Each row is a point on a landscape with many peaks, with its height.
From any point a climber steps to the highest of the 6 points nearest to it. It stops when none of these is higher. Distance is the straight distance between rows; heights are no part of it.
j_5: [ 38 -14 -19 -19  -7   8   4 -17 -12  18  25  32  10 -31  24 -16  -9   8
   6  27 -14]  h=661
j_986: [ 30 -28 -17 -16 -22  -3  27   3  -1   8   6  22  13 -46  19  -4  -2  -9
  17  25   3]  h=593
j_410: [ 36 -36  -7 -23 -19   1  55  -7   1  -3  20   8  -2 -27  30   9   7  -3
  11  24 -21]  h=542
j_45: [  1 -38  -3  -3 -15  16  43  -8 -36 -25   4   0  21 -16  31  -1  16  25
  17  -9   7]  h=596
j_639: [  6 -20 -16 -14   8  19  -1 -26 -19   8  25  17  20 -31  26 -22 -10   6
   3   0  12]  h=717
j_605: [ 40 -38 -21  -3 -30 -17  14  47  36   7 -11  33 -21 -65  13  -4  11 -50
  26  37   8]  h=266
j_383: [  8  26 -12 -12   5  -5 -34 -17 -22  15  46  15  33   5  17  -2 -38  22
  24   5 -16]  h=315
j_588: [ 23  -4  -4  -7 -24  -9  32  -6 -20 -19  23   0  22  12  28  24   4  25
  27  21 -21]  h=569
j_451: [-18  43   9 -16  20 -17   3  -5  -8   6  -4 -16 -36  59 -20  35   3  23
 -52   3 -41]  h=703
j_659: [ 16  36   6 -12 -10 -28 -23  20  44  44   8  20   1   4 -12  17 -14 -35
   5  40  14]  h=374
j_464: [ -3 -17   5   6   2  24  21  -8  27   0 -13 -28 -25  -8   7 -16  21 -30
 -24   2 -11]  h=319
j_341: [ -5  25  -6  14 -23 -31   1  -4 -39 -38  30 -16  47  48   8  29  -9  48
  45   2 -11]  h=489
j_219: [  3  12  12   9  -9 -18  35   1 -31 -40 -14 -36   5  56 -20  37  16  41
 -13 -19 -47]  h=601
j_426: [ 49  -6 -31   4 -26 -35  -6  30   1  26   4  69  10 -49   9   1 -28 -10
  11  22   1]  h=246
j_743: [ 13 -44 -21 -11  15  31 -11 -26 -20  15  26  30  11 -58  28 -46 -15   4
  -3   4  15]  h=646
j_679: [-10  18  11 -11   9 -17  -2  -2 -31  -9 -12 -27 -35  62 -28  23  10  53
 -50 -18 -61]  h=463
j_179: [ 41  27 -25 -18  10 -14 -54 -17  -2  41  44  53   8 -17   5  -6 -57  15
   8  27 -24]  h=273
j_246: [ -9 -30  24  12  -9  -1  41  -1 -12 -25 -38 -44 -13  20 -22  -7  28  19
 -34 -40 -26]  h=493
j_655: [  6  21  -1 -15   7  -2  -7 -14   3  14  24  16  12   6   7   6 -16   1
   3  11   0]  h=426
j_692: [-29  14  16  27 -10 -19  14  30 -13 -49 -26 -14  31  45 -32  37 -12  28
  20 -32  27]  h=505
j_421: [ -3   9   1  -1  21  18 -15  -9  46  19   4 -10 -37  -9  -4  -9  14 -42
 -15  15   3]  h=418
j_80: [-10 -15   7  17 -16   7  35  20  22 -30 -34 -31 -15  11 -10   8  35 -22
   5 -16   3]  h=439
j_927: [-23  -5   6   5  14  20  -7 -31 -41 -18  18 -10  24  14  14 -12  -1  32
   7 -36   2]  h=554
j_12: [ 29 -20 -30  -6  14  12 -33  -6   4  29  23  51   0 -56  15 -47 -36 -16
   3  18  19]  h=516
j_295: [-11  61   7 -24   8 -25  -6   4  31  33   8  10 -37  46 -18  45   0 -16
 -28  35  -9]  h=265
j_3: [-33 -23  14  23  -9   7  18   5 -22 -42 -28 -22  22  22 -17  -3  15  21
   1 -38  23]  h=511
j_586: [ 51  -2 -10 -23  18   4 -12 -15  16  26  28  30 -22 -41  10 -26 -31 -22
 -21  39  -8]  h=595
j_971: [-14  17  10   9  -7  -5  -2  18  41   6 -27 -21 -25  17 -22   9  27 -31
  -7  12  -1]  h=397
j_247: [  4   6 -20   7 -19 -13  -6 -10 -38 -22  31  -1  44  16  23  14  -6  47
  44   3  -6]  h=656
j_204: [ 29  20   5 -29   2 -11  21 -24   9  15  22   9 -27   5   8  17  -6   0
 -27  37 -44]  h=544
j_307: [-32 -39  -7  26   6  26  -5   3   2 -22 -26 -27   6 -15   7 -24  37 -14
  15 -26  34]  h=466
j_194: [-25  -9   3   9  25  29 -20  -8  15  -1 -16 -29 -26   1 -11 -24  15 -24
 -23 -21   6]  h=695
j_117: [-16  13  12   5  14 -23   0  38  13 -17 -53 -40 -26  46 -57  19  16  25
 -44 -37 -16]  h=38
j_928: [ -1  28   3   0  12  -5  -6  10  56  30   3 -15 -40  10 -16  14  17 -40
 -20  27  -1]  h=320
j_25: [-25 -15  29   2  23  10 -12 -19 -49 -18  -5 -28 -16  23 -16 -28   4  37
 -45 -55 -23]  h=497
j_252: [ 37  30  11 -26 -30 -34  40   9  17  10  30  10   7  16   8  49  -3  -5
  10  48 -41]  h=597
j_206: [ 44  26 -16  -4 -16 -33 -37  11  -2  34  25  59  27 -15   3   7 -42  10
  13  29 -12]  h=416
j_509: [ 21 -32 -30   4 -24   2   5  26  19   6 -17  21  15 -63  17  -9   8 -10
  34  20  38]  h=492
j_835: [ 52 -24  -9 -29 -24  -9  41   7  17   4  25  24 -11 -35  26  -1  -6 -15
   1  31 -23]  h=553
j_525: [-33   1  15  19  -6  -5  18   6 -23 -35 -16 -15  37  22  -5  17  -4  25
  27 -34  34]  h=434
j_7: [-11 -20   9   0  23  33  11 -32   7  11  -1 -19 -37  -8   7 -36  12 -15
 -46   1 -17]  h=452
j_884: [-14   8  -4  -4  -1   4  -5  -8 -13   4   4  13  32   7   9   0 -15   5
  22  -9  28]  h=385
j_576: [  5  46   1 -12 -18 -23  21   2   9   9  16   2   6  37   1  43  -5   8
   1  32 -21]  h=524
j_744: [ -6  10  -1  -5  14  21   0 -28  10   9   2  -5 -16  -2   4 -18   0 -15
 -22   5  -2]  h=550
j_226: [ 36  12   0 -22   0  -9  -6   0  37  31  19  22 -20 -29  -1  -4 -15 -39
 -13  39  -2]  h=543
j_998: [-11 -17  -1   3 -12  12  26   1  19  -5 -12 -16   0  -7   7   2  24 -20
  -5   4   2]  h=496
j_691: [ 32  -5  -6 -16  14   9 -22 -25  -2  23  30  33   0 -35  11 -35 -30  -7
  -3  27   4]  h=563
j_874: [  6   5 -12  -1 -18  -2   1   9 -21   1   6  22  51   6  13  29 -20  33
  42  10  21]  h=279
j_133: [-21 -39 -28  14 -16  10   9  13  -2 -11 -23   7  24 -40  18  -8  15  11
  49  -5  62]  h=399
j_977: [  1  20  10  -3 -13 -14  31  -3  -4 -10  -5  -5  17  32  -1  40   7  15
   8   8 -12]  h=600
j_157: [ 31 -33 -42   3 -22 -18 -18  33   7  23 -11  53   8 -73   9 -22 -13 -21
  29  12  27]  h=435
j_153: [ 21  20  -9 -21   2 -13 -32  -5 -15  30  24  41  30 -15   7   0 -38  11
  18  14   2]  h=292
j_592: [ 45 -28 -16 -17   8  18  -5 -16  -4  21  33  32  -6 -51  18 -45 -21 -23
  -6  22   5]  h=551
j_180: [ 33 -23 -26   5   7  11 -52  12  24  24  11  38  -8 -65   4 -45 -20 -41
  22  17  25]  h=442
j_317: [  4  -6 -10  -3 -11   7  11 -18 -32 -15  19   7  32  13  17   2  -4  27
  24  -2  -7]  h=578
j_827: [-13  -1  14  -1  27  20   3 -13  -6   7 -13 -29 -39  16 -16 -12  15   6
 -52 -21 -31]  h=499
j_365: [ 30  -1 -12  -2   2   9 -44  14  48  28   9  17 -12 -40   1 -16   4 -55
  24  26  24]  h=403
j_878: [-19  -5  20   8   6   0   6 -15 -30 -29  -8 -23   6  34 -19   3   7  33
 -21 -36 -17]  h=564
j_554: [-11 -45   6   9   4  29  35 -22  -6 -12 -21 -24  -9 -17  12 -24  29  -7
 -18 -17  -7]  h=522
j_378: [ 35 -37 -22 -14 -19   1  24  -7 -34  -6  22  23  19 -40  35  -2   0  27
  20   9  -1]  h=641
j_803: [ 30  40 -10  -4 -21 -35 -36  10 -12  23  29  31  46  16   7  30 -35  28
  40  30 -17]  h=369
j_814: [ 58  18 -17 -12 -33 -48  -6  15 -12  20  24  53  24 -17  14  21 -32   9
  22  38 -31]  h=480
j_974: [ 13  47   2 -23  10 -17 -10   2  49  38   9  11 -42   8 -11  24   3 -42
 -25  50  -8]  h=289
j_753: [-17  44 -10   3   3 -23 -33 -16 -37 -16  49 -14  36  41  13  12 -27  43
  40   0 -18]  h=207
j_381: [ -9 -42  -4  14 -23  17  52  11   8 -28 -28 -26  -2  -5  13   7  33 -13
   9  -6   9]  h=401
j_746: [-14  10  23  22 -15 -19  21  31  15 -32 -48 -40  -6  48 -50  31  21  10
 -18 -26  -4]  h=336
j_299: [-38  26   9   8  27   4 -23  -4   5   2 -16 -16 -18  27 -19   0  -7  -7
 -19 -29   8]  h=381
j_688: [-26  21  14  -2  18   5   1  -5  -3  -5  -7 -16 -11  35 -17   0   4  11
 -22 -17 -14]  h=473
j_718: [ -4  40   5  -9  -6 -11  16   7  36  14 -10  -8 -19  29  -9  33   4 -22
 -16  28 -13]  h=417
j_555: [-31 -35  -6  22  28  48 -46 -17  10   0  -9 -20  -8 -31  16 -49  18 -29
  13 -35  41]  h=405
j_480: [-63   0  24  15  35   8 -38   2  -9 -21 -24 -26   1  12 -25 -25  -6  -4
   3 -58  27]  h=423
j_831: [ -8  40   6  -5  -3 -23 -38  12  10  29   7  26  35  -1  -7  19 -29  -5
  28  11  32]  h=310
j_370: [ -8  41   6 -10  18 -14 -13 -15 -20  -3  27 -10  -8  50  -2  24  -4  26
 -12  -2 -35]  h=343
j_433: [ 11 -12  -4   6 -17   0  18  17  51   4 -13  -8 -11 -20   2   5  21 -44
  18  30  11]  h=372
j_463: [ -2 -47  17   6 -12  28  47 -27 -21 -12  -5 -29 -19  -6  10 -13  31   9
 -39  -8 -38]  h=467
j_911: [  9 -29   0  -4   1  27  31 -28   8   0  11 -12 -20 -24  15 -24  18 -23
 -23   8 -10]  h=444
j_533: [-42 -14  11  18  19  20 -13  -5 -18 -27 -23 -20  10  18  -8 -13   3  10
  -4 -49  19]  h=504
j_707: [-37  38   8  -7  30   1 -33  -8 -21   0  11  -1   8  35 -10  14 -27   7
  -8 -28  14]  h=250
j_377: [-19 -38  22  16  16  24   2 -21 -33  -9 -21 -33 -33   0 -18 -46  22  20
 -53 -45 -14]  h=443
j_205: [-42 -39   6  22  19  35 -16  -6 -17 -29 -29 -35  -6  -4  -7 -45  26   1
  -2 -58  32]  h=495
j_736: [-47   2   5  15  27  30 -38 -17 -11  -5  -2 -12   4  -5   0 -32 -15  -7
   9 -39  29]  h=424
j_345: [-19   4  18  17  12   6  13  16  13 -14 -49 -46 -33  21 -41  -5  24  10
 -38 -33 -14]  h=162
j_127: [ 13   9 -13 -16   6   2 -34 -11  12  32  22  26  10 -32   8 -19 -34 -14
   7  19  16]  h=425
j_144: [-23  15  -3   8 -14 -12   4  16  -7  -8  -6   8  53  13  -7  39 -12  24
  50  -6  42]  h=99
j_406: [-20  19  13  -2  19  -3 -21 -22 -43 -19  10 -22  -6  33  -1  -5  -6  40
 -20 -33 -35]  h=537
j_363: [  2  -3  -5  -8   5  15 -11   3  25  17   8   9   6 -24   5 -21  -3 -31
   8  13  19]  h=507
j_634: [  9  43  -1   1 -17 -29  13  -9 -19 -28  19 -11  16  54   8  42   5  33
  13  14 -43]  h=561
j_445: [  0 -12   0   0  -7  10  26 -17 -10  -8   1  -4  16  14  11   7   2   1
   1  -2  -7]  h=574
j_684: [-33  35  12 -12  27 -17 -36   3 -29 -15 -12 -17 -19  54 -30  16  -7  45
 -40 -43 -27]  h=370
j_237: [-23  29   6  13  22   3 -25  13  32  11 -24 -18 -30  24 -20   1  13 -25
 -17  -1   1]  h=308
j_397: [  1  32  -2  -3 -18 -33 -10  17  -6   6  10  19  53  30   2  45 -25  30
  46  19  19]  h=72
j_119: [ 11 -37   1  -6  -9  22  53 -15  10  -6   3  -8 -13 -27  21 -13  28 -11
 -15  10 -13]  h=487
j_296: [ 46 -18  -2 -20  18  18  10 -27  24  18  37  17 -37 -42  16 -30 -12 -30
 -36  43 -19]  h=566
j_703: [ 23  18  11 -13 -29 -25  29  17  19   8   2  12  15   3   1  30   3 -15
  14  35   0]  h=576
j_349: [-33  -3  20   6  15  -7  -4   9 -11 -23 -31 -31  -8  37 -35  -4   7  30
 -35 -47  -3]  h=449
j_71: [-13 -15 -11  15 -20   1  26  22  18 -10 -22  -5  25  -5   8  13  15 -17
  34   8  34]  h=432
j_218: [ 33   1   3 -22   6   0  25 -24  19  23  35   4 -32 -19  14  -5  -1 -23
 -35  43 -32]  h=552
j_286: [ -8  30  10 -15  19  10   3 -24   3  11   9  -9 -38  31  -4   8   1   3
 -48   9 -31]  h=701
j_188: [-21 -16  16  33 -18  -1  31  25   7 -44 -40 -34  13  25 -24  21  27   1
   9 -25  17]  h=462
j_795: [ 37 -35 -49  17 -17 -11 -30  33  -7  28  -9  69 -14 -87   7 -34 -25 -19
  16  15  22]  h=335
j_676: [  5 -17 -18  -5 -14  -2  -7  17   5  12   1  26  30 -26  14   1 -10  -8
  27  11  36]  h=387
j_313: [-12 -40  -7  21  -2  30  18  10  18 -10 -26 -31 -14 -10   3 -21  43 -28
   4 -13   1]  h=282
j_668: [-21 -42  15  13  18  35  20 -30 -13   6 -19 -30 -45  -9 -11 -49  28   3
 -61 -22 -27]  h=376
j_765: [  0 -25  14  15 -15   5  49 -11 -36 -35  -4 -19  -3  24  11  12  22  24
 -11 -11 -34]  h=558
j_44: [ 25  50  -1 -27   8 -22 -41  -7   5  46  39  38  13  -6  -2  10 -44   3
   4  28  -8]  h=274
j_862: [  8  19  12  -5  -2  -6  26 -17 -19 -18   9 -24 -21  47   6  29  17  27
 -20  -3 -49]  h=609
j_883: [ 23 -22   0  -9 -26  -7  44  16  36   5  -7   2 -11 -33  15   5  21 -39
   7  32  -3]  h=312
j_808: [-36 -45 -17  28   2  31 -13   9  -8 -22 -29 -18  11 -33  23 -22  25  -4
  35 -35  69]  h=427
j_339: [-15  18  -8   1   9   0 -20 -22 -30  -9  32   2  35  20  20   1 -18  31
  21 -11   1]  h=486
j_329: [-32  35  10   3   5  -8 -31  13  11  16   4   9  29  18 -15  19 -29  -6
  38  -7  39]  h=353
j_94: [-21  12  26  14   2 -16   3  15 -10 -32 -35 -28  -7  50 -42  23   2  31
 -14 -41  -5]  h=437
j_617: [ -7  14  16   3   1 -29   2   5 -37 -33 -16 -36  -8  60 -35  19  11  54
 -27 -32 -49]  h=562
j_482: [ 38  14 -19 -10 -25 -32  -5  12 -11   8  31  24  34   6  18  28 -25  26
  44  32 -11]  h=436
j_420: [-16 -21  13  12   9  24  29 -10   0  -9 -24 -29 -30   8 -13 -16  27  -5
 -42 -22 -24]  h=419
j_980: [ 33  24   0 -23  12  -4 -15 -12  20  45  32  27 -21 -19   2  -8 -25 -25
 -19  34 -11]  h=512
j_999: [-22   7   3  16  10  12  -7   5  28  -4 -30 -22 -10  15 -16  -2  21 -26
  -1  -2  19]  h=400
j_58: [  7 -32 -19   6  -5  27 -18  15  26   3 -13   3  -1 -43  17 -26  26 -30
  31  10  40]  h=517
j_740: [ 24  69  -5 -31  15 -23 -39 -11   6  38  56  29 -12  18   5  26 -34   8
 -14  41 -29]  h=153
j_967: [ 32 -34  -6 -11   6  19  25  -9  44  10  10  -3 -38 -50  11 -23  13 -41
 -12  35 -16]  h=288
j_656: [ 43 -54  -8  -9 -31  -1  52  22  26  -2   8   3 -13 -54  24  -2  23 -30
  10  27  -6]  h=394
j_285: [ 42 -25 -13  -8 -10  -8  -5  21  31  27  10  34 -18 -62   7 -24  -7 -46
   8  36  11]  h=384
j_849: [ -2 -19 -11  -4 -15   9  26  -2 -26 -15  -3   6  37  -7  12   8   0  21
  27   5  27]  h=549
j_758: [ 18  38   3 -13  -7 -21   1  -3  -1  15  27  20  22  17   6  23 -17   0
  11  26 -10]  h=440
j_519: [  4  54  -2 -19  11 -13 -17 -23  -4  19  37   7  -6  30   1  19 -15  12
  -8  25 -33]  h=214
j_640: [ 12  -8  11   3 -15  -7  48  -8 -13 -28   6 -20  -3  28  14  29  21  27
 -10   6 -51]  h=583
j_124: [-19  33  17   9 -17 -19  17  18  -2 -13  -7   0  31  43 -13  51  -8  13
  23   4  25]  h=415
j_47: [ 37 -21  -9 -17  -4   4  17   2  11  15  20  30  -4 -37  18 -14  -8 -23
  -1  38 -13]  h=607
j_243: [ 26 -48 -41  -8 -14  -4   5  15   0  11  -8  53   5 -82  25 -23  -9   1
  19  12  29]  h=373
j_323: [-21  42  12  14  -9 -27   8  21  22  -8 -25 -11   1  46 -30  39   4 -18
   4   9  16]  h=438
j_780: [ 14 -10  -1   2  17  30 -11 -14  45  20   0  -7 -45 -27   2 -24  14 -44
 -15  19  -8]  h=614
j_289: [-25   7  10  14   9   7   9  -1  -6 -24 -22 -18  14  25  -9   5   8   4
  -3 -33  20]  h=482
j_939: [ 23 -45  -1   5 -17  26  15  17  41  -9 -17 -18 -23 -36  20  -2  45 -46
  21  17   7]  h=121
j_474: [-36 -41  12   7  18  31  -8 -36 -56 -24   3 -14   5  -6  17 -48   7  29
 -10 -48  -1]  h=545
j_244: [ -5 -31 -13  -2   3  28  -8  -9   4   2   0   6   8 -46  20 -37   3 -13
  19  -2  37]  h=633
j_987: [-38  42   5   7  20 -16 -25  28  25   3 -33 -23 -33  47 -45  23  14  -4
 -27 -11  -9]  h=223
j_353: [ 56 -39 -16 -20  -6   3  16   4  15  15  28  35 -22 -66  12 -30 -17 -38
 -10  34 -16]  h=483
j_297: [-22   6  12  16   9  -7 -10 -10 -50 -44   9 -14  30  35   5   4  -9  50
  19 -42  -2]  h=582
j_514: [ -3  -2   6  -1   4  13  21 -30 -26  -9  15  -7  -4  16  12  -2  12  21
 -12  -3 -37]  h=590
j_318: [ 61 -40 -23 -11 -25 -18  37  25   5  15  12  43 -10 -69  25 -11 -10 -25
  11  23 -16]  h=386
j_960: [ 11   2 -14   4   7   2 -49  17  27  29   1  29  18 -46  -2 -19 -14 -32
  25   5  36]  h=414
j_772: [-10 -23 -10  13  14  41 -15  -1  23   1 -11 -25 -19 -18  11 -20  29 -34
   1  -4   9]  h=358
j_953: [-29 -38   6  25  18  30 -21   0   6 -16 -39 -48 -40   2 -23 -39  41  -4
 -24 -48   3]  h=366
j_564: [ 42  10 -15 -19  -3 -18 -32  -2  -8  31  39  54  19 -30   6 -13 -42   6
   9  24 -18]  h=346
j_811: [-16  14  13  17 -15  -6  20  19  31  -9 -23 -11   1  23 -14  24  20 -20
  14   7  24]  h=611
j_348: [-21 -18   9  -2  19  28 -19 -35 -44  -6  23  -1  12  -6  25 -33  -2  24
  -3 -27   1]  h=559
j_468: [ -4 -49 -25  -3 -11  22  18 -17 -50 -12   7  10  25 -44  43 -15  12  43
  27 -14  30]  h=571
j_29: [ -2  57   6 -12   6 -21 -24 -11  -1  22  28  14  14  31  -4  31 -24  12
  12  19  -3]  h=184
j_350: [ 37  25   2 -22 -20 -32   6  13  13  27  15  32  13  -4   5  19 -19 -13
   8  37 -15]  h=533
j_198: [  7  33  -5  -9  12  -1 -30   1  53  40  15   4 -28 -10  -6   0  -3 -44
 -10  39   8]  h=407
j_825: [ -7  21   6   4 -10 -14  17 -14 -34 -28  12 -23  12  53   2  29   3  35
   5  -6 -36]  h=643
j_618: [  8  33  -5  -5  12 -14 -58  17  44  47   9  25  -6 -22 -10 -14 -18 -45
  14  27  32]  h=345
j_671: [-28 -34  12  16   7  33  13 -12 -21 -24 -16 -21  -3   2  -2 -31  20   4
 -18 -30   7]  h=535
j_234: [-14 -10  13  16 -10  -4  41   0 -29 -46 -11 -18  11  36  -4  20  16  29
   3 -22 -21]  h=585
j_861: [ 26 -10  -9 -11 -27 -11   4  21  21  22  -2  32  17 -27   7   3  -8 -20
  24  35  18]  h=474
j_263: [-22 -20  17  16   4  10  17  -6 -30 -32 -21 -26  -2  23 -10  -5  17  21
 -16 -32  -2]  h=547
j_461: [ 26  14 -20   4 -34 -48 -40  39   6  42 -10  62  35 -29  -5  15 -43  -3
  30  21  32]  h=108
j_70: [ 10  13   2 -13  -4  -1  24  -7  13   6   9   3   4   5   6  14   2 -17
  -6  18 -13]  h=555
j_532: [ -8   5  21  16 -13 -15  14   0 -38 -48  -6 -22  27  49 -13  27   0  54
   4 -31 -11]  h=608
j_64: [ 32 -36 -20  -6  -4  12  -3   5  12  15  13  24  -9 -60  13 -39  -6 -30
   8  22  15]  h=477
j_728: [-44  11   6  18   1   6 -12  14  -1 -17 -18 -10  32  17 -13   6 -13  -2
  29 -26  45]  h=363
j_134: [ 53 -10 -46   6 -29 -43 -23  20 -34  18  13  75  13 -51  20   7 -37  25
  24  20 -31]  h=314
j_991: [-26 -63  -1  18   2  33  27 -18 -30 -27 -17 -15   4 -25  19 -29  36   7
  -3 -28  23]  h=534
j_582: [-16   8   2   8   5  24   6  -6  35   7 -14 -21 -46   5 -14  -5  23 -27
 -32  10 -10]  h=318
j_347: [-20   8  -6   6  15  21 -26  -5  12   6   1   0   7 -10   6 -16 -11 -24
  16 -18  34]  h=429
j_14: [ -6 -35   1   1  14  30  27 -32 -35 -12  13 -15   3   0  25 -22  17  13
 -14 -19  -7]  h=579
j_619: [-19 -49   1  35  -8  17  30  25   5 -34 -54 -47 -13   7 -13 -10  48  -7
  -1 -35   5]  h=327
j_495: [ 24  -7 -16  -5 -17 -12 -15  28  25  24  -8  31  13 -41   8  -8 -11 -27
  27  18  36]  h=441
j_111: [-26  54  21   4   0 -20  -7   9   1  -2 -10  -6  11  51 -29  36  -9  10
   5  -4   6]  h=284
j_312: [ -4 -20   3  19  18  34  -8 -10  33   4 -24 -41 -54  -9   2 -25  35 -39
 -29   5 -15]  h=256
j_258: [ 25  59  -5 -10 -13 -40 -52  14   2  49  30  46  35   5  -3  24 -46  15
  21  31   1]  h=344
j_732: [ 14  47  14 -19 -18 -36   0  15  25  23  17  21  19  26  -5  43 -10 -14
  22  33   0]  h=390
j_489: [-32  41   3  -2  21  -2 -54  -1  18  31   8   6  11  -2 -10   2 -32 -20
  23  -4  35]  h=402
j_437: [ 14 -24 -34   2 -21 -10 -20  46  19  12 -19  36  20 -59   9  -7  -4 -10
  48  11  55]  h=630
j_606: [ -9 -15  14  12 -16  -2  52   4  -8 -29 -27 -27   3  20  -4  16  27   7
  -5 -14 -12]  h=557
j_885: [-21  38  10  -6  14   2 -20  -8  25  18   7   5 -10  13  -8   4  -6 -23
  -2   8  15]  h=337
j_503: [ 55 -15  -6   0  13  27 -34  10  62  21   6  -2 -57 -40   7 -19  21 -73
   4  38  -9]  h=422
j_696: [-43  61  13  -4  20 -21 -45  10  28  23   0   0   0  40 -30  22 -24 -10
   6 -11  28]  h=388
j_123: [-43  11  22   5  21 -18 -25  21  -2 -26 -41 -40 -16  42 -55   4 -11  39
 -27 -52   8]  h=248
j_715: [-15  29  17   7  -8 -10  21   7  17 -10 -15 -21 -17  44 -26  27  17   0
 -18  -4 -12]  h=355
j_995: [-14   5  15  -4  21  -9  -3  -1 -29 -11 -19 -19 -36  37 -33   0   4  39
 -55 -31 -43]  h=459
j_779: [ 16 -14 -14   5   8  15 -42  16  32  13   1  18   2 -46   9 -26  -1 -32
  32  12  36]  h=433
j_357: [ -9  12  32  15  -8 -25  22  31  -6 -33 -50 -36   0  60 -54  33  13  33
 -30 -33 -18]  h=378
j_155: [-11 -21 -14   3  -1   7  20 -12 -53 -23  11  -1  41   1  22   6   4  44
  32 -11  23]  h=546
j_882: [-48   5  18  10  32  17 -35 -17 -30 -18  -2 -18  10  15  -8 -22 -16  24
 -16 -53   9]  h=481
j_449: [-13  28  15   4  13 -29 -30  -8 -42 -37  13 -28  -2  58 -15  12  -6  66
 -22 -37 -43]  h=527
j_434: [-30  56   9 -17  23 -11 -18  -3   9  19   8   3 -25  37 -15  31 -17   2
 -33   8 -10]  h=371
j_621: [  2   0  -2 -12  25  29 -14 -30  -5  15  28   7  -2 -18  14 -24 -14  -6
 -12   7  -1]  h=645
j_303: [-41  22  25  17  11  -9 -18   2 -35 -42  -9 -10  35  44 -28  23 -28  39
  19 -57  21]  h=411
j_651: [-23  10  10  -1  16  12   3 -22 -14  -5   3 -10   0  17   5 -14  -1   1
 -16 -20  -5]  h=556
j_221: [ 62 -44 -42   1 -14 -12   1  16 -28  23  13  70  -8 -81  17 -29 -33 -12
   1  16 -10]  h=160
j_452: [ 41  -3  -3 -25 -21 -14  35 -11   6   7  27  15  -3 -19  20  21 -10  -9
   4  39 -36]  h=536
j_790: [-32 -49  -3  16   5  26  18 -16 -33 -33  -9  -5  25 -15  16 -22  12  27
  11 -37  41]  h=548
j_644: [-16  -3  19   9  -2  -2  20   3 -16 -24 -31 -28 -11  33 -30   7  11  23
 -33 -25 -23]  h=518
j_335: [-38   2  18  14  18  14 -16   6   0  -8 -36 -36 -26  20 -25 -19  14   5
 -31 -45  -5]  h=313
j_450: [-33  22   9   4   6 -12 -10  -2 -16 -15   5  -1  32  24  -6  13 -14  18
  18 -22  23]  h=280
j_22: [-10  27   6  -2   9  -4  -4 -11 -22  -3  15  -4  16  32  11  10 -12  23
   1  -3 -10]  h=458
j_786: [-29 -30   7   9  16  36  -2 -25 -24 -14   2  -9   9 -15  18 -44   7   6
  -8 -29  24]  h=560
j_358: [-34  26  10   9  10   2 -10  12   8 -13 -38 -32 -19  38 -33   8   7  -5
 -16 -32   5]  h=286
j_768: [-18  44   5 -13  13   0  -8 -11  -2   7  10  -6 -15  37 -11  19   1   7
 -18   0 -17]  h=383
j_253: [ 23  30   9  -7 -24 -38  -1  29  47  29  -6  11  -1   7 -10  33   3 -42
  23  40  15]  h=494
j_374: [ 26 -26 -22  -9  -1  11  -6  12  21  14  -3  24   2 -52  13 -29   1 -31
  19  18  33]  h=406
j_128: [ 14 -50 -16 -16 -10  13  35  -4  -5 -12   1  12   9 -53  34 -17  16  -3
  14  10  27]  h=570
j_988: [ -1   0  14   6 -20  -5  49   4   8  -6 -14 -13   5  13   8  28   8  -7
   1   8  -9]  h=580
j_595: [ -8 -28  26   6   6   5  30 -10 -39 -18 -29 -37 -25  24 -17 -13  28  39
 -54 -40 -53]  h=404

Two climbers start at each pair of points below. Name the first point that both come to, or write -.
j_123 / j_94 | j_878
j_980 / j_974 | j_47
j_595 / j_25 | j_878
j_381 / j_119 | -
j_329 / j_299 | -
j_696 / j_22 | -
j_619 / j_80 | j_606

Write out the way that a climber takes from each point below.
j_406 | j_878, j_234, j_532, j_825
j_117 | j_349, j_878, j_234, j_532, j_825
j_221 | j_353, j_47, j_5, j_639
j_188 | j_606, j_234, j_532, j_825
j_746 | j_644, j_878, j_234, j_532, j_825
